The views of a scene show one set of named points, each view turned or mirrored, and shifted as a whole, with a little noise and some points left out.
In the rows, 128 means zero.

Scene 1
View 1
J_513: [108 155 123 148 137 160 139 117 108 152 155  96 132  73  67 108 164  78
 196 133  95 121]
J_926: [210 201 103 181 145 198 163 101 122 209  59  91 155 170  86  69 178  43
 167  91  82 111]
J_217: [150 146 112 182 113 171 196 110 106 141 198  84 122 112 110 104 137 184
 173 151  79 101]
J_238: [177 171 101 145 132 167 160 113 123 163  95  98 152 141  52  84 151  87
 211 128 109 103]
J_978: [166 160 114 127 139 171 157 121 128 140 134 105 139 116  51  88 155 115
 213 139 116 101]
J_224: [159 167 102 140 132 160 151 115 120 161  96 100 153 127  44  89 152  73
 218 130 113 106]
J_226: [160 168 108 179 127 176 173 106 110 172 136  87 137 127  94  93 156 106
 174 125  81 110]
J_656: [133 152 112 155 125 160 162 114 111 147 155  93 136 100  72 103 148 114
 199 141  97 109]
J_212: [186 176  85 186 116 167 179  99 110 192  75  84 160 169  78  82 141  81
 192 118  88 105]
J_610: [158 149  87 148 108 143 175 112 113 147 116  92 154 137  48  95 122 124
 228 152 113  97]
J_223: [119 152  86 197  99 138 172  99  88 181 117  77 153 122  83 107 128  82
 195 133  78 117]
J_130: [135 159  81 199 100 142 174  97  91 190  96  77 158 139  80 100 129  71
 195 127  80 116]
J_336: [216 178 120 138 149 202 177 119 138 149 135 103 133 147  77  74 167 144
 185 128 106  92]
J_838: [ 88 149 102 217 103 146 168  97  79 182 160  72 135  89 113 119 144  83
 165 129  58 130]
J_323: [144 160 101 163 120 156 162 109 108 165 120  91 147 121  68  96 145  90
 203 133  96 110]
J_529: [135 159 122 168 133 176 164 113 109 152 175  91 124  95  95 103 161 120
 174 133  84 114]
View 2
J_926: [122 150 131 101 169  86 182  62  90 115 147  51 201 130 139 148 177 118
 147 111 152  19]
J_323: [157 120 125 101 130 138 191 104  90 112 140 126 185 148 122 103 140 128
 132 149 126  81]
J_978: [166 115 123 130 151 138 170 104  61 146 133 135 219 156 101 111 127 121
 141 147 130 109]
J_238: [151 131 133 106 147 111 183  88  71 131 144 116 213 153 102 115 144 120
 129 138 140  78]
J_212: [137 137 137  89 135  97 190  70  78  91 158  97 194 138 131 119 163 119
 127 151 137  40]
J_336: [154 114 120 157 169 121 144  71  34 132 142 110 239 139 128 136 141 112
 164 166 126  86]
J_513: [171 109 109 114 141 178 190 138 113 142 117 129 172 153 119 100 124 136
 149 128 120 112]
J_226: [153 114 115 122 142 147 174  94  82 105 138 106 185 133 150 118 145 127
 158 159 117  71]
J_130: [146 128 131  73 112 129 208  97 107  81 151 116 161 141 137  97 153 130
 122 153 125  54]
J_610: [164 117 136 103 118 123 187  96  58 111 151 156 208 159  99  90 131 121
 116 174 125  98]
J_224: [154 131 133  99 144 119 190 102  83 140 138 122 205 159  94 108 139 122
 124 127 143  88]
J_838: [161 102 104  95 112 192 201 128 133  78 131 117 127 128 174  94 141 143
 156 159  98  73]
J_656: [170 105 113 122 134 165 178 117  84 123 130 139 186 148 126 101 127 130
 149 159 114 107]
J_217: [175  81 102 157 126 184 150 100  52  87 139 147 191 129 168 106 126 127
 176 217  84 106]
J_223: [155 119 124  79 108 148 207 109 110  83 145 126 155 142 139  91 146 133
 127 159 117  67]
View 3
J_223: [143 125 143 114  95 106 127 175  66 128 152  83 107 136 152 169 138 160
 146 130 129 171]
J_238: [106 106 144 105 148  93 131 175 101 101 162 122 151 117 155 158 120 133
 144 106 181 154]
J_130: [139 128 144 105  99  94 124 184  62 109 163  87 113 137 149 179 139 159
 150 111 136 173]
J_336: [ 86  85 140  96 147 110 158 131 100  91 156 150 141 139 183 138 143  86
 124 116 216 144]
J_926: [113 139 130  54 104  79 129 179  61  53 195 167 158 120 140 178 146 113
 153  58 191 151]
J_656: [122 103 137 124 121 128 143 146  97 143 134 110 126 122 164 135 130 131
 130 155 157 148]
J_513: [134 121 128 125 110 135 133 154 101 159 132 121 144  95 142 126 119 144
 136 158 140 136]
J_529: [126 109 128 113  96 141 150 128  83 143 132 127 120 126 166 127 147 116
 125 159 158 142]
J_226: [122 113 134  97 100 117 144 145  72 112 152 126 120 136 163 150 151 119
 134 126 166 154]
J_323: [125 114 141 113 122 106 133 169  88 122 152 106 130 123 154 156 128 143
 142 126 155 158]
J_978: [101  93 141 122 154 113 142 153 117 126 143 124 150 113 165 134 117 122
 132 135 185 144]
J_212: [117 120 145  86 118  81 130 180  67  77 178 113 127 142 157 183 142 134
 150  85 173 171]
View 4
J_978: [164 135 133 102 100 158 144 163 183 120 123 159  81 106 112 188  82 109
 102 131  76 117]
J_238: [158 144 126  95  94 135 156 163 176 131 129 169  78 128  96 200 112  84
  94 146 106 114]
J_529: [169 139 123 116 116 151 130 105 159 127  94 140  74 103 129 140 113 111
 121 127  54 136]
J_513: [162 127 161 116 110 167 150 139 170 156  78 149  89 105 130 145 125 125
 101 145  63 121]
J_336: [173 160  90  98  87 133 114 137 174  84 149 145  66 121 100 201  64  86
 117 124  86 136]
J_838: [159 132 129 121 142 134 164  78 137 167  68 156  72 109 134 108 186  91
 118 134  64 129]
J_217: [168 131  87 115 147 145 135  84 155  97 120 155  58  82 133 135  98  90
 141  85  32 136]
J_224: [156 138 144  97  95 145 163 171 178 144 118 170  85 124 100 195 117  94
  89 151 103 110]
J_212: [155 156 101  92 102 104 164 134 156 135 135 176  66 145  87 194 151  51
 101 147 126 119]
J_226: [165 150 108 107 108 128 139 110 155 127 111 151  68 122 111 159 130  84
 115 135  85 132]
J_610: [150 121 122  96 130 146 181 162 178 127 138 194  72  99 107 190 108  80
 102 113  80 102]
J_656: [161 129 133 110 121 157 151 132 169 134 102 159  78  99 125 156 111 107
 110 123  60 120]
J_130: [149 137 120 101 127 116 185 122 150 161 109 184  70 128 105 163 178  62
 101 141 105 111]
J_323: [156 135 129 103 115 137 165 140 165 145 112 170  77 117 110 170 134  86
 102 137  89 115]
J_926: [166 184 105  91  58  92 130 131 153 136 125 144  73 176  75 203 150  58
  94 183 153 136]
J_223: [151 130 125 107 137 128 183 118 151 162 100 181  71 116 115 149 173  72
 105 133  87 113]
View 5
J_513: [157  92 105 101 125 115 137 139 125 121 134 166  65 114 122 116 103 123
  97 198  93 101]
J_130: [152  65 154 108 118 142 157 168 104 140 112 158  44 153 207 144  52 136
 117 189  98  96]
J_529: [137  97 126 115 130  84 148 148 142 123 119 174  64 127 148 110 126 116
 119 158  98 103]
J_978: [134  71 133  87 109  73 170 127 110 103 130 164  84 135 120 111  74 135
  95 167 121 129]
J_610: [139  63 159 106 123  98 187 138  73 120 135 152  65 168 141 111  55 145
  94 167 115 121]
J_226: [133  78 144 103 115  89 156 156 139 122 107 172  65 135 184 127  90 123
 124 159 108 109]
J_838: [158 101 126 136 145 145 132 174 134 154 116 168  31 134 192 128 125 115
 127 184  72  73]
J_336: [109  65 155  82  97  31 179 134 139  95 106 176  96 137 157 116  76 129
 117 129 139 140]
J_212: [133  49 167  85  96 107 169 162 118 121  99 164  64 150 217 151  28 140
 121 168 122 118]
J_223: [155  79 144 121 132 143 153 166 106 144 119 159  40 150 192 133  77 131
 117 187  89  90]
J_323: [145  70 140 100 116 113 160 150 109 124 122 161  62 141 164 128  66 135
 106 181 107 109]
J_926: [127  42 151  51  67  96 147 163 162 104  80 179  82 115 235 173  17 135
 130 178 134 126]
J_224: [145  58 133  76  98 105 162 136 104 108 126 161  78 131 144 132  39 142
  94 193 120 123]
J_656: [144  89 128 113 131  95 159 141 114 122 132 164  64 137 130 107 106 126
 103 170 100 107]
J_238: [136  55 145  77  96  92 168 140 109 107 117 162  79 138 158 134  39 141
 101 178 126 128]
J_217: [122 101 157 146 151  59 177 152 123 134 119 170  56 163 157  89 147 116
 128 117  99 104]

In a view up to two points have been moved. Name them for each view, in the order of its rows, or write -.
view 1: J_513, J_323
view 2: J_217
view 3: J_926
view 4: J_336
view 5: J_223, J_656
